Points on a hilly landscape, in no order, each with its height.
From any point a climber takes the steepest step (rise divided by distance) to one of its 6 nearest points. It stops when none of these is higher. Distance is the straight distance between rows; heights are no part of it.
K_953: [ 23  45 -20   0 -23   3  46 -53  -8  68 -30  17 -37 -25   1 -38  78  47
   3 -24  38  45 -11  16 -18  60 -12 -18   8  -7]  (h 6.60)
K_28: [ 48 -34   3  18  23 -55 -22   4  -9 -20 -13   1  16  19  -4  -7 -21 -30
  20  41 -52 -15  -6 -32  52 -24  42  10   9 -52]  (h 4.98)
K_405: [ 37 -37 -10  36  14 -19 -45  13  -3 -14  15 -37   4  -7   0 -35 -50  20
   3  13 -28 -32 -18 -14  51  -9  43  -5   1 -42]  (h 4.68)
K_720: [-46 -38  27 -20  37  -9  11  37 -25 -19  -8  -1  -9  26 -31  24 -50 -10
 -10  23   2  15 -11  20 -11 -18   4  27 -47 -41]  (h 5.60)
K_177: [-11  36 -13  -8  -4 -15  37  29 -12  50 -19 -38 -73 -17 -44 -16   4  36
 -51 -20  25  43 -50  17  -5  54  28   7 -31 -64]  (h 4.67)
K_874: [ 16 -24  11  -5  29 -45  30  24 -20 -11 -29  24 -25  26 -35  16  -2 -49
  -3  54 -40  42  16  -1   7 -39   9  12 -35 -56]  (h 6.09)
K_77: [ -3   0 -43  23 -37  25 -62  12  24 -47  45 -17  47 -14  16 -19 -67 -17
  -2 -15 -28 -61  18   0   8 -45 -12  13   8  32]  (h 5.33)
K_150: [ -22  -34   -2  -13    0    1  -53   37   11  -56   36  -11   39   18
   -3    3 -101  -54   -7   -2  -25  -42   34   21  -19  -89   -7   26
  -34   40]  (h 5.12)
K_277: [-13 -68  90 -14  47 -59  16  24 -65 -15 -55  -6 -25   3 -45  11 -18 -48
  31  24 -22  42 -18  14 -10  -3  23  17 -32 -46]  (h 5.06)
K_31: [ 23  -6  46  -2   3 -20  44 -40 -26 -10 -48  36 -15  34  -3  -9  88 -58
  47  37 -13  60  19   7  -5  24 -14  -2  20   6]  (h 5.09)
K_296: [-38  10  -8  -7   2  60   1  -9  31   5  36 -19   1 -29  10  14 -29  68
 -33 -52  45 -30 -22  -1 -41  10 -20 -19   8  39]  (h 3.94)
K_782: [ 52 -37  24  27  32 -69 -20   8 -30  -7 -33 -20 -23   4 -24 -19 -21 -11
   5  45 -53   9 -17 -10  55 -12  55  -3  15 -67]  (h 5.69)
K_871: [-21 -15  47 -14  10   2  19 -19 -29  10 -36  32 -28  -9   1  20  31   7
  10   4  22  32  10  11 -25  19 -10  -3 -11 -18]  (h 5.14)
K_774: [-24  18   6 -40  18  -7  54  13 -16  38 -28  32 -51  29 -44  49  10 -24
 -29  29  10  57   0  24 -22  -5 -19  23 -59 -38]  (h 6.05)
K_507: [  8  14  44 -22   6 -26  49 -10 -47  34 -53  27 -61  -5 -34 -10  60  -7
   1  18   6  76  -5  29 -32  43  -2 -10 -19 -36]  (h 5.81)
K_866: [-28  41 -71 -30 -21  38  20 -16  31  24  26  61  36  10  47  52  67 -13
   1  40  10   8  62 -14 -13 -30 -58   9  16  66]  (h 4.37)
K_775: [ 16  13 -57  38 -28  19 -65  17  18 -27  51 -53  19 -19  -4 -44 -61  34
 -10 -32 -26 -55 -22  -2  11 -18  11  -2   8   2]  (h 5.40)
K_30: [ 29  56 -98  30 -40  43  -8 -38  56  27  39  12  60 -44  51 -19  26  42
  13  -2  -9 -26  18 -61  32  29 -36 -27  57  32]  (h 4.44)
K_805: [  4  19 -46  -9  -8   1  14  46  11   6  12 -42 -34  17 -38 -31 -28   2
 -49   1 -21  26 -33  17   1 -13  20  37 -52 -70]  (h 5.58)
K_458: [-19  27 -33  -3  -9  26  19  18   8  26  10 -41 -39 -14 -21 -14 -12  48
 -40 -30  31  25 -38  23 -14  22   5  14 -17 -29]  (h 4.91)
K_49: [ 26   9  24   5 -11 -23  35 -44 -13  21 -47  30 -28  10   6 -33  81 -23
  30  20  -9  55   4  -6   1  35  -7 -16  16 -18]  (h 5.23)
K_379: [ -8  49 -62   2 -29  44   4 -31  17  43  20  11   9 -41  19   4  31  65
 -14 -32  39  -2   3 -26   2  19 -23 -11  28  25]  (h 3.58)
K_918: [  7 -13  -6  41 -20  17  10 -44  10 -28   2  21  73  -2  82  20  38 -10
  63  -1  16 -36  15 -32  23  26 -21  -4  86  90]  (h 3.66)
K_942: [-36 -35  31 -40  36 -19  15  43 -34 -18 -12  -5 -17  43 -30  58 -63 -42
 -15  41 -10  25  -3  35 -25 -43  -6  40 -69 -31]  (h 5.42)
K_88: [ 59 -54  87  24  13 -56 -31 -17 -34  -2 -24 -40 -48 -25  -1 -26  11  36
  24 -24   5 -25 -53  23  54  53  79 -34  53 -25]  (h 3.65)
K_314: [-16 -20  99 -39  12   0  29 -18 -48   3 -60  36 -56  10 -25   6  64 -19
  31  -5  27  68   2  49 -41  43 -11  -8  -3  -1]  (h 5.61)
K_388: [ 36  17  10  24  -4 -24  11 -29 -17  51 -33  -3 -40 -26  -9 -44  44  30
  -6 -19  19  26 -23  -5   5  50  14  -8  16 -47]  (h 4.52)
K_99: [ 61  42 -21  34 -28 -27  16 -36  -6  77 -28  -5 -56 -33  -8 -68  61  49
 -17 -22  11  13 -29 -14  28  62  36 -32  27 -54]  (h 3.49)
K_44: [ 23 -39  46  33  18 -52  -8  -2 -28   0 -28 -21 -31  -7 -13 -20 -16  13
  20   9 -13  -1 -29   7  25  25  59  -8  15 -56]  (h 4.87)
K_921: [-33  27 -32  -4 -11  29  48 -44  20 -15  -1  55  53  22  64  46  74 -43
  50  38   5  11  50 -26   9 -16 -50  14  24  82]  (h 3.95)
K_481: [-36 -46  80 -28  57 -32   1  36 -46 -13 -21 -58 -33   6 -48  14 -81 -20
 -13   0   4   7 -39  15  -9  21  35   1 -53 -31]  (h 5.24)
K_818: [-13   8 -26   8 -26  53 -64   6  24 -30  80 -42  52 -26  39 -20 -87  32
 -30 -50  -9 -82   0  -1 -24 -16 -28 -29  30  70]  (h 5.35)
K_890: [-34 -12  10 -22  15 -23  18  70 -21  -8  -7 -46 -44  22 -49  17 -46 -16
 -41  -4  -5  34 -29  41 -15  -8  19  46 -67 -55]  (h 5.91)
K_974: [-35 -34  12 -36  14  18 -20  11   5 -37  16  44  57  29  36  65 -25 -36
  13  36 -14 -26  40 -10 -17 -69 -32  12 -18  54]  (h 3.86)
K_658: [ 25 -20  80   7 -14 -14   9 -24 -38 -12 -59   7 -33  16   5 -24  88 -21
  55 -23   9  35 -25  22   4  47  13 -12  48 -11]  (h 5.03)
K_568: [ -7  35 -64 -18 -30  54  -6 -21  36   6  39  45  62  -7  49  36  41   0
  -5  29   0 -21  43 -28   2 -34 -46   1  11  72]  (h 4.20)
K_823: [ -8 -13  21  11  18 -16  30 -17 -12 -40 -17  44  26  16  25  13  31 -29
  32  24 -18  19  21 -21  11 -19 -14  20  12  14]  (h 4.96)
K_504: [ 24 -17 -19  10  19 -25 -33  26 -12 -27   1 -15  -1  12 -25  -8 -48 -37
 -14  24 -29 -16  -4  -8  14 -32  28  21 -28 -48]  (h 5.34)
K_440: [ 21 -27  57  11   7 -46  39 -15 -36 -29 -48  34 -31  23 -25   5  52 -87
  53  46 -30  64   7  16   3   4  -6   4   6 -18]  (h 4.79)
K_154: [-30   7  18   7  14 -24  -6  55  -3  13  -3 -92 -47 -13 -49 -19 -39  26
 -44 -30   4  19 -58  11  12  48  51  16 -32 -49]  (h 5.05)
K_756: [ 36   9 -41  42 -16  -3  -7 -40  14  23   1   7  13 -26  22 -34  25  40
   7 -10  -5 -24  -4 -27  41  18  19  -3  32 -15]  (h 3.08)
K_526: [-10 -12   2   4  -4  23  18 -27   5 -17 -18  36  41   9  51  32  26   0
  38  15   0  -4  31 -31   3   0 -22   2  28  48]  (h 3.39)
K_541: [ 10  36 -84  16 -32  32 -41  19  38 -19  24  -4  23 -16  -3 -10 -28 -10
 -26   7 -30 -23  25  -7  25 -47 -20  21 -10   2]  (h 4.89)
K_537: [-36 -22  22 -22  11  30   3 -27  17 -26  14  54  68  13  56  71  24 -16
  41  24  14 -11  24 -21 -16 -33 -46  13  18  73]  (h 3.13)
K_696: [-17   4 -61   0 -39   3 -45  25  26 -36  55  -4  40  -6  10  10 -72 -45
 -17  -5 -19 -34  50  28 -10 -84 -22  10  -3  49]  (h 4.94)
K_542: [-37 -30 105 -25  27  22   7  -9 -21   3 -29  12 -22   2 -11  17  23  24
  20 -51  63  16 -15  42 -48  47 -22 -32  13  43]  (h 4.64)
K_396: [  6  50 -73 -10 -14  26  44 -41  30  29  12  56  38  -4  40  24  86 -10
  17   9  -1  18  49 -41  15   6 -33   3  20  57]  (h 4.57)
K_279: [-14  37 -61  19 -50   3 -30  68  53 -13  56 -55  -4  -5 -23  -9 -52  16
 -48 -38 -36  -4  11  44 -19 -65  -9  29 -36  12]  (h 4.97)
K_604: [  -2  -39    1   -7    3    9  -64   21   14  -65   63  -34   41    0
   18  -23 -101  -23   -7  -29  -33  -76   18    3   -7  -61    1  -16
   -4   54]  (h 6.07)
K_119: [ 30 -48  28  40  18 -33 -30  -1  -2 -27  -2 -13   9  -6  15  -9  -6   7
  23   8 -20 -24 -21 -21  47   5  54  -5  24 -33]  (h 4.24)
K_469: [-18  19 -62  -9 -32  44 -15   4  20   4  34   8  26 -18   2   8 -13  23
 -17   6   0 -22   9  -3  -7 -35 -20   7  -8   4]  (h 4.51)
K_165: [-26   1 -28 -14 -13  17 -11  36  13 -15  26 -12  -5   3 -16  12 -32  -3
 -41   0  -1  -4  -6  16  -5 -47 -19  22 -26 -10]  (h 5.36)
K_711: [ 14  21  14  18 -18   1  35 -54  -5  19 -23  35   4 -11  52 -10  91  14
  37 -12   7  16   6 -12  -5  49 -12  -4  45  29]  (h 3.93)
K_217: [-28  31 -54  14 -40  34 -33  35  43 -14  58 -51   6 -22   3 -13 -48  27
 -34 -35 -15 -29   0  23 -23 -16 -24   2  -3  35]  (h 5.13)
K_928: [ 58   1   9  33  -1 -57  11  -2 -20  27 -27 -22 -40 -13 -34 -31   6  11
  -4  20 -31  15  -9  -5  35  23  47  -5  22 -81]  (h 6.41)
K_394: [ -3   3 -48 -14  -1  -7 -28  39  10 -39  12  28  16  25 -13  14 -41 -74
  -6  31 -30 -21  45   2  -6 -89  -7  33 -35  -7]  (h 4.72)
K_800: [  7  -5  25 -17  26 -49  36   3 -40  15 -50  26 -45  14 -46  -2   1 -31
  -7  34 -22  52  16  12   1   7   8  10 -43 -59]  (h 6.20)
K_423: [  51    9   -1    2   26  -64   54   27  -30   21  -44   10  -49   15
  -48  -13    0  -45  -25   51  -42   48  -12    4   24    8   22   -4
  -58 -100]  (h 6.21)
K_603: [-34 -43  20 -41  18  -6 -16  50 -13 -41  25 -30  15  18  -8  18 -87 -30
 -26   4  -1 -29 -13  20 -26 -33  -1  26 -54   5]  (h 5.10)
K_125: [-31  31 -48 -53 -23  40   0   9  21  32  32  46  46  20  30  60  17 -23
  -2  45  16  -6  45   5 -16 -61 -50  17  -4  49]  (h 4.23)
K_271: [ 22 -16  24  47 -18  10  -3 -51  14 -16   7   0  53 -12  61  10  27  34
  43 -30  19 -36  -3 -40  14  34  -4 -11  57  51]  (h 3.71)
K_433: [-10  13 -18  12 -24  58 -35 -27  26   4  48 -29  32 -32  46  -6 -35  77
 -26 -49  19 -61 -16 -24 -18  24 -24 -32  35  46]  (h 4.82)
K_837: [ 15  44 -96  30 -59  55 -32  -7  43  -6  58 -41  34 -42  13 -20 -29  43
 -24 -30  -8 -42  -5  -3   6 -11 -29 -11  11  19]  (h 5.16)
K_349: [ 10 -17  31  28   8  -7 -12 -30  -1   1  -5 -11  25 -18  16 -19  13  42
  24 -18  10 -30  -2 -24  14  22  18 -21  33   5]  (h 4.17)
K_616: [-25  10  16   7   8  15  -3   3  -7  18  19 -29 -14 -27 -13  -6 -34  49
 -29 -40  28 -18 -34   1  -7  33  16 -16  -3 -10]  (h 4.73)
K_659: [ 30  22 -33  43 -19  -2  -4 -25  14  48   6 -21 -14 -31  -1 -43   9  58
 -14 -25   9 -20 -17 -20  24  39  30 -20  33 -36]  (h 3.44)
K_685: [ 19 -11   3  41  -1  46 -30 -41  32 -12  50  -7  70 -23  77  11  -8  53
  23 -39  17 -75 -15 -48  18  20  -2 -27  85  81]  (h 4.36)
K_590: [-16  22 -66  -8 -42   6 -25  47  39  -1  41  -1   5   6  -9  16 -50 -44
 -40  -4 -10 -23  27  30 -20 -87 -32  27 -30  17]  (h 4.92)
K_87: [  4  19  12  -5   0 -19  47 -33 -20  21 -28  54 -24  18   6   6  72 -22
  10  28   4  51  25  -2 -15  12 -29  -5 -17  10]  (h 5.57)
K_888: [ -1 -10 -33  12 -15   6 -47  52  17 -45  40 -37   4   6 -27 -26 -84 -28
 -27 -25 -27 -24   0  17 -14 -55   9  29 -39   5]  (h 4.81)
K_625: [-42 -56  77 -32  45 -13  24  12 -40 -25 -24  16   3  24 -11  50 -14 -22
  23  21   9  25   4   5 -32 -20  -6   8 -21  20]  (h 4.78)
K_281: [  43   20  -13   12   12  -63   32   12  -18   50  -35  -26  -69   -6
  -50  -51   11    7  -31   25  -16   38  -28    5   29   30   39   -7
  -25 -100]  (h 5.67)
K_734: [ 30  31 -60 -12   9 -24  11  31  22  -7  -4  29  -9  29 -41 -17  -3 -43
 -36  48 -39  13  16 -14  30 -37   4  -1 -48 -60]  (h 5.63)
K_853: [ 19 -38 107 -15  13   1 -12 -21 -42  11 -52 -21 -31 -19   4 -33  45  30
  43 -45  40  12 -45  47  -5  70  32 -40  34  -9]  (h 4.93)
K_381: [-19  41 -41 -18 -16  22  35  -9  -2  42 -13  30 -17   8  -9  18  19  20
 -25  10  24  29  17  -3 -18   1 -24  12 -19  -9]  (h 5.19)
K_881: [-30 -13   4 -27  -7  60  -5 -27  19 -14  45  17  56 -12  50  52 -27  29
 -10 -12  38 -51  32 -21 -40 -13 -43 -29  36  90]  (h 0.47)
K_370: [ 27  27  22  -9  12 -35  66 -22 -22  37 -48  57 -48  25 -35  -8  84 -34
  -5  35  -9  75  12  23 -19  29 -34 -11 -32 -21]  (h 5.84)
K_477: [ 13  49 -72  11 -15  16  15 -15  22  33   6  35  22  -5  11  -8  40  19
 -11   3 -16   5  22 -40  15   3 -15  -8   5 -15]  (h 4.11)
K_644: [ 15  19 -45  36 -20  35   4 -40  23  18   5  16  56 -26  70  12  56  23
  29 -11  13 -14  24 -45  20  25 -12  -7  59  54]  (h 3.78)
K_12: [ -8  47  -9   6 -25  15  35 -19  -4  67 -25 -27 -61 -45 -16 -45  37  78
 -16 -63  83  36 -45  16 -24  84  22 -23  19 -12]  (h 4.76)
K_173: [-11  15 -69  -8 -31   7 -39  28  38 -20  40  23  50   8   3  21 -36 -87
  -6  22 -15 -22  89   7   1 -97 -22  19  -9  42]  (h 4.69)
K_663: [-57 -31  68 -30  22  14  21  -1 -22  -8   1  39   6  14  22  74  -1   8
  21 -11  45  12  16  13 -54  -9 -38 -10  -1  57]  (h 3.77)
K_249: [-31 -32   6 -41  13   2 -22  29   5 -61  17  26  40  43   8  41 -53 -63
   9  33  -9 -36  46   0 -14 -89 -23  20 -36  33]  (h 4.54)
K_302: [-33  20   9 -33  -1  16  54 -17 -34  55 -36  38 -44  20 -18  34  47   8
 -15   5  48  64   8  43 -56  13 -39   8 -33   6]  (h 5.85)
K_968: [ 13  12  -6  -3  20 -31  50  -9  -4  -2 -21  49  -2  37   6  -4  46 -47
  17  52 -34  28  28 -19  22   2 -13  -6  -3 -18]  (h 5.54)
K_806: [-12  -2  -1   4   4  31 -45  20   3 -38  52 -37  38  -5  10 -22 -84  15
 -27 -33 -14 -56 -15  14 -11 -28   1  -4  -4  42]  (h 6.04)
K_735: [ 24 -17  16  -7  33 -55  20  42 -46   5 -30 -29 -59  -3 -59 -19 -40 -29
 -31  28 -30  16 -33  16  28  10  39  11 -28 -93]  (h 5.92)
K_361: [ -1   5  33 -15   2  -1  39 -37 -23  50 -56  35 -40  -1 -11   5  55  22
   7 -25  40  64   1  28 -31  40 -18 -13 -17  -9]  (h 5.55)
K_910: [ 25  -9 -22  27   4  -8  -9   0  16 -18   5   8  44  11  30   0  14 -20
  29  23 -34 -30  23 -45  44 -14  17  19  21  -4]  (h 4.33)
K_41: [ 34  24   6  -1  20 -45  62 -20 -25  36 -33  31 -49   8 -41 -21  46 -31
 -17  35 -27  61   8   4   9  13  13 -10 -35 -57]  (h 6.06)
K_636: [ -5  -9  -1 -17  37 -11   0  12   4 -28 -17  42  24  39  -4  31   6 -52
   1  50 -22  15  41 -19  16 -43 -13  25 -21 -21]  (h 5.82)
K_172: [-23 -13 -30   1 -21   9 -43  50  23 -29  62 -19  23  -4   3   2 -75 -36
 -32 -18 -21 -41  28  26 -24 -78 -13  19 -33  41]  (h 4.84)
K_716: [-31  21 -33 -30  -6  22  21   5  15  13   2  33   3  22  -3  50   9  -5
 -20  29   1  16  27  10 -12 -46 -31  11 -16   9]  (h 4.56)
K_667: [-22 -11 -19 -23 -12  20 -28  30   7 -21  21   9  22  13   6  30 -45 -18
 -25  27  -5 -25  26  14 -19 -74 -20  15 -33  19]  (h 4.77)
K_308: [ 54  30 -77   6   2 -20 -31  10  44 -23  16  31  49  13  -1 -19   6 -61
   9  41 -45 -31  51 -45  50 -54   3  15  -1 -19]  (h 5.21)
K_946: [ 15 -33  36  24  19 -24 -29 -14  -1   3  17 -24   9  -7   6 -20 -39  61
  15 -32   9 -52 -32 -25  26  32  47 -18  34   8]  (h 4.50)
K_828: [-31 -21  86 -12  36 -28  -5  32 -27   9   2 -90 -53  -5 -46  -9 -66  24
 -32 -43  29  -7 -72  14   6  66  48 -14 -14 -17]  (h 4.74)
K_464: [ 56  14 -74  35 -17  -9 -71  20  31 -20  27  -2  38  -7  -7 -31 -17 -14
   4   8 -50 -45  19 -31  50 -28  13  -2  14 -33]  (h 4.80)
K_76: [ 22  12 -15  25   4   3   1 -14  14  16 -16  18   9 -10   0 -13  12  12
   3   7  -9  -4  20 -23  19   1   3  -3   6 -25]  (h 3.43)
K_964: [  10   31 -105   49  -41  -19  -66   30   41  -32   53  -23   31  -18
  -15  -30  -69  -50  -15  -17  -37  -32   32   17   22  -77   -5   14
   -7   21]  (h 4.71)
K_298: [ 30  32 -69  16  -8 -15  -2  36  18  -9  -1 -24 -27  -3 -31 -49 -30  -2
 -38  13 -28   1 -18  -3  25 -12  23  18 -26 -77]  (h 5.07)
K_474: [-12 -35  41 -12  24  16 -15  -2  -8 -25  12   5  31   1  14  25 -43   9
  13   8  -3 -33  -7 -10 -16 -18  -9   4  -3  33]  (h 3.15)
K_465: [ -7  29 -57  10 -17  31  23 -41  32   0   8  31  66 -15  70  32  64  -7
  45  15   6  -8  36 -43  23  16 -37   0  45  73]  (h 4.34)
K_984: [-24  38 -40  -7 -33  16 -14  78  52  11  37 -70 -31 -10 -23 -35 -30  47
 -50 -47 -24  12 -36  22  -9   1  12  31 -22 -19]  (h 5.18)
K_933: [ 19   3 -22  -1  12 -18 -12  19   3 -22  -9  23  11  22 -14  11 -11 -43
 -20  39 -39  -3  22 -33  24 -34   0  19 -25 -44]  (h 5.74)
K_831: [ 44  16   9  31 -19  -2  -3 -55   1  51 -32  -8 -21 -36  24 -51  63  63
  27 -53  44  -7 -19  10  13  77  23 -32  46  -2]  (h 3.14)
K_239: [-31  37  10 -11   3  12  33  21  22  43  -3 -73 -51 -26 -42  -8   4  69
 -45 -66  49  22 -61  17 -23  73  23   2 -23 -23]  (h 4.58)
K_591: [ -4  39 -37  15 -18  21  17 -13  -5  34  -1  12  -5 -11  -2 -13  22  43
 -27  -5  31   0  -1 -14  -8  18  -1  -1   7 -16]  (h 4.21)
K_985: [ 15 -37  16  24  10  16 -47 -20   0 -16  50 -22  52 -10  34  -9 -44  44
  19 -22  -2 -79 -20 -29  20  13  11 -35  51  42]  (h 4.25)
K_759: [-23 -18   0  10  18   6  27 -41  13 -61   0  38  57  26  68  41  42 -67
  80  40  -8 -10  28 -40  19  -9 -29   9  37  76]  (h 4.61)
K_532: [-41  -1  13 -23   8  -1   7  36  -4  12   8 -38 -34   4 -28  14 -39  19
 -42 -21  20   8 -33  16 -23  12   9  18 -46 -17]  (h 5.50)
K_425: [  5 -27  39   9  28 -28 -38  23 -19   7  14 -72 -26  -9 -37 -31 -61  42
 -18 -17   0 -33 -68  -9  28  44  60  -2  -1 -45]  (h 4.40)
K_839: [ 15 -62  36  18  47 -31 -30  13 -17 -46  -8 -17  19  18  -8  -3 -53 -22
  26  30 -31 -20 -10 -17  16 -29  41  18 -12 -26]  (h 4.75)
K_876: [-56 -40  79 -33  36   9  17  20 -37 -10 -27  -3 -32   0 -25  40 -34  -1
  -4  -8  32   8 -26  18 -43  21  -5   0 -23  -1]  (h 4.59)
K_91: [ 10  28  43 -17 -18   1  42 -46 -18  17 -39  43 -29  19  22  -7 109 -12
  34  -9  21  58   3  18 -30  46 -31 -28  21   3]  (h 5.15)
K_187: [ 17 -55  31  30  17 -36  -1  -6 -11 -42 -16   6  21  18  20   2   6 -24
  49  35 -34 -12  -5 -22  35  -7  33  15  19   1]  (h 4.19)
K_915: [  9  28 -28 -22  27 -17  43  16  -3  -2 -24  54  -7  30 -22  29  31 -36
 -15  64 -17  38  41  -3  -5 -44 -22   1 -50 -27]  (h 5.93)
K_471: [   0   -7  -28   24  -14    5  -59   31   33  -63   80  -82   21  -13
    6  -44 -103   -9  -14  -52  -41  -59    0   22    7  -57    8   -7
   -6   60]  (h 6.87)
K_687: [ 19  19 -62 -10  27 -23  15   2  23 -23  -3  53  35  33 -15   5  45 -93
  -2  63 -44   8  62 -37  28 -51  -3  15 -17  11]  (h 5.51)
K_184: [  1 -23 -12  -4   6   9 -50  15  15 -67  42  20  73  12  25  16 -57 -70
  22  19 -35 -55  49 -15   0 -84 -10  21  -6  55]  (h 4.42)
K_977: [ 15   2  59   3   2  -2   2 -21 -21  42 -42 -19 -40 -27 -15 -45  31  43
   8 -57  42  13 -35  25   7  58  32 -28  23 -24]  (h 4.32)
K_336: [-59 -35  99 -41  33  13  32 -18 -43  15 -29  38 -23  33 -10  64  37  -4
  27  -9  56  50  12  57 -70  23 -45 -20 -11  49]  (h 4.12)
K_743: [-15  30 -45  -1 -26  37  27 -30  17  23   2  37  37 -20  28  10  34  28
  -5   0  14   7  31 -32   2   8 -33  -2  21  32]  (h 3.83)
K_488: [-31 -33  30 -10  23  15 -45  25   1 -43  47 -68   5  -1 -11 -24 -87   7
 -19 -20 -12 -59 -37   3  -9 -20  13  -2 -12  12]  (h 5.29)
K_841: [ 58 -10 -53  57 -16  -8 -95  30  19 -43  36 -28  52  -5   6 -31 -50  -7
  20  -9 -40 -76   8 -27  57 -37  25  -2  30   4]  (h 5.11)
K_710: [ 12  29 -67 -18  -3  13  -3  -2  28   0  15  48  46  12  23   9  35 -29
  15  23 -15  -7  56 -27  12 -42 -33  13  -3  17]  (h 5.02)
K_980: [ 27   6   0  26 -17   9   3 -48   5  34 -17  16   9 -29  27 -17  62  49
  23 -33  40   2  -6 -13   1  47   4 -23  41  20]  (h 2.80)
K_299: [ -4  14 -45   4  23  -5  18   2  28 -56   6  38  65  42  40  31  32 -84
  55  64 -48 -18  53 -41  36 -43 -20  26  12  42]  (h 5.28)
K_898: [-37  -1  39 -26   8  27  25 -19 -20  39 -20  19 -27   6   3  45  17  34
 -10 -24  64  35  -7  26 -51  23 -29 -10  -6  38]  (h 5.00)
K_913: [-19  17 -16 -39  10 -36  53  66 -13  25 -17 -21 -54  34 -71  29 -21 -44
 -59  35 -19  62  -7  54 -22   0   6  40 -84 -74]  (h 6.00)
K_793: [  7 -44 112 -33  14  15  -3 -22 -31  -3 -55   0 -33   3   2  -7  46   6
  54 -37  54  44 -31  59 -28  70  14 -39  21  -2]  (h 5.27)
K_118: [-38   3  36 -19  15  -9  20  14 -25  20 -18 -19 -49 -23 -42   6 -11  37
 -25 -30  30  32 -42  20 -24  55  18  -2 -40 -30]  (h 5.04)
K_932: [-35   5 -16  -7  -6  33   2  22  17 -12  45 -46  -5  -4 -14 -13 -45  45
 -49 -30   9 -16 -36  11 -23   2  -1  -2 -11   0]  (h 4.85)
K_289: [ -8 -32   8   3  20  23 -32   0  17 -58  11  17  71  12  40  16 -34 -36
  31  26 -39 -45  19 -41  20 -49   2  19  12  28]  (h 4.18)
K_278: [ 14  23 -35  16  -3 -11   4  28  15  22   1 -61 -55 -21 -44 -39 -24  31
 -35 -18 -13  10 -44  -3  16  23  42  12 -11 -75]  (h 4.88)
K_617: [ -8  19 -52   9 -25  26 -23  21  16  -7  37 -26   0  -7 -11 -22 -37  22
 -41 -17  -1 -14  -9  15 -12 -17   2  14  -2 -18]  (h 4.99)
K_46: [ 13  24 -56   9   3  21  -6 -22  37 -20  12  33  67  -3  53  24  37 -38
  34  27 -27 -21  47 -44  40 -22 -28   8  35  46]  (h 4.90)
K_128: [ 42  46 -55  36 -34  19   6 -56  29  54   2  23  23 -37  42 -34  72  57
  16 -32  25   2  -6 -39  19  58 -14 -14  53  20]  (h 3.50)
K_626: [-21  29 -50  -4 -62  58 -29   3  45  -7  76 -36  31 -20  29   4 -38  32
 -28 -34  -4 -43  11  12 -28 -32 -42 -15  19  65]  (h 4.86)
K_563: [-38  -9  90 -16  27   8  14  -2  -6  36 -10 -48 -46 -22 -17 -17 -28  44
 -15 -70  75  -9 -45  31 -32  84  21 -32  17  15]  (h 4.08)
K_445: [ -8 -34  69  -4  30 -28  -5   0 -33  10 -40 -19 -34 -19 -31 -14  -9   6
  19 -12   8  13 -29  16  -3  43  31 -12  -1 -37]  (h 4.95)
K_320: [ 36  17  66 -14 -21 -10  29 -40 -43  18 -52  16 -60  15 -13 -39  88  -9
  50  -6   4  73 -13  38  -8  56  11 -31  24 -32]  (h 5.53)
K_74: [-20 -31  53 -11  34  -6 -15   6  -9 -12  -1 -20 -11  -7  -8   8 -48   9
  -7  -6  11 -14 -35  -7 -11  16  20   0 -14   3]  (h 4.55)
K_326: [ 38 -21  65   8 -22  -9   0 -35 -20  -2 -47   0 -25   1  19 -34  79  23
  47 -15  22  16 -32  30  12  64  26 -42  50 -15]  (h 4.62)
K_622: [-41  11 -21 -10 -21  35  17  -4   6  15  22  15   2  -6  12  26   0  40
 -25 -12  25   1   0 -12 -25  -1 -20  -4 -11  17]  (h 6.48)
K_951: [ 29 -19  -9  10  16   0 -42  16   1 -34   8   0  38  17  -9 -22 -41 -28
   9  22 -41 -46  13 -29  19 -41  17  21 -10 -12]  (h 5.08)
K_516: [ 24  30 -78   9 -42  44 -33 -11  38 -11  38   7  56 -26  36  -8  -4   3
   0   7 -16 -40  15 -38  18  -7 -19  -6  31  39]  (h 4.83)
K_780: [ 10  32 -53  25 -50  74 -31 -28  33  13  47  -1  54 -38  51  21  12  58
   9 -24  13 -39  27 -54  13  17 -33 -21  56  57]  (h 4.39)
K_444: [-37 -18  28 -28   5  16  52 -25  -4  -9 -19  62  16  35  26  60  57  -9
  36  30  22  39  40   0 -25 -14 -49   6   1  52]  (h 2.95)
K_718: [-43   8 -27 -46 -25  69   2 -14  27  32  50  26  29   2  26  67   0  24
 -24   7  52 -18  22   6 -48 -48 -49  -1   5  70]  (h 2.53)
K_813: [  1 -37 104 -10  24 -35  10 -10 -40   1 -59   0 -51  10 -20  -7  25 -18
  34 -10  12  54 -24  38 -16  38  21 -18   4 -35]  (h 5.37)
K_148: [ -8 -34 109 -11 -13   8  26 -40 -21 -29 -51   8 -12  16  13   2  86 -18
  66 -16  21  42  -9  28 -32  53 -18 -20  51  16]  (h 5.01)
K_860: [-23 -18  44  10  21  15 -13  -9  -9   6   4 -12  -2 -21   3  -4 -21  44
   0 -30  35 -30 -35 -11 -16  23   8 -18  20   8]  (h 6.31)
K_368: [ -6 -26  59  18   0  -9   9 -39 -17 -21 -32  16   1  11  33   6  57 -21
  47   2  12  24  -2  -2 -14  24  -5   0  26  22]  (h 4.09)
K_146: [-31 -18  34 -27  30 -20  -8  39 -21   5 -12 -50 -42   1 -48  -3 -47   4
 -31  -6   5  13 -43   3  -4  17  37  27 -42 -42]  (h 5.59)
K_47: [-41  32 -27 -25 -16  11  47   2  -1  50  -7  19 -39   5 -19  36  19  33
 -39   0  50  44   0  32 -37  10 -29   7 -22   0]  (h 5.72)
K_149: [ -3  13 -47 -44 -22   2  -6  50  19   7   7  34  -3  49 -14  35 -21 -61
 -34  48  -8   6  43  29 -26 -86 -32  24 -48 -16]  (h 4.60)
K_236: [-13  -6 -33 -16  -1  -6  -2  59  -5 -10  -1 -22 -15  14 -40  10 -49 -40
 -46   4  -6   5  -6  29 -10 -32  -1  46 -60 -35]  (h 5.75)
K_424: [  7  52 -36 -11   3  -5  71 -44   5  30 -10  67   4  26  10  -4  95 -32
  22  44 -16  42  43 -13   4   2 -43 -20   0  32]  (h 5.17)
K_247: [ 33 -24  27  34  10 -57 -24   0 -16  18  -3 -47 -39 -21 -22 -28  -8  49
  -2  -7  -1  -3 -47  -4  41  32  57 -10  22 -59]  (h 4.53)
K_282: [ 30  17  29 -15 -20  -2  24 -42 -15  55 -50  14 -55 -16   1 -48  76  32
  12 -33  21  37 -17  31  -9  66  10 -28  15 -34]  (h 5.20)
K_692: [ 49  -9  40  12  24 -68  19   2 -37  15 -52   1 -57   6 -43  -9  25 -28
   9  27 -37  40 -18   6  20  19  40 -12 -10 -77]  (h 6.56)
K_42: [ 12 -31  79  27  19  -7 -24 -34 -11  11   0 -33   7 -19  23 -22 -16  62
  27 -40  35 -52 -38 -10   9  59  44 -41  45  39]  (h 4.35)
K_666: [ 33 -47  59  25  35 -73 -38  20 -40   3 -11 -65 -57 -16 -39 -33 -41  29
  -5   6 -11 -18 -71   6  59  37  95  -7  11 -57]  (h 4.14)

For each start below, name the point where the climber stops.
K_278 -> K_692
K_526 -> K_692
K_853 -> K_692
K_173 -> K_471
K_405 -> K_692
K_128 -> K_471
K_271 -> K_471
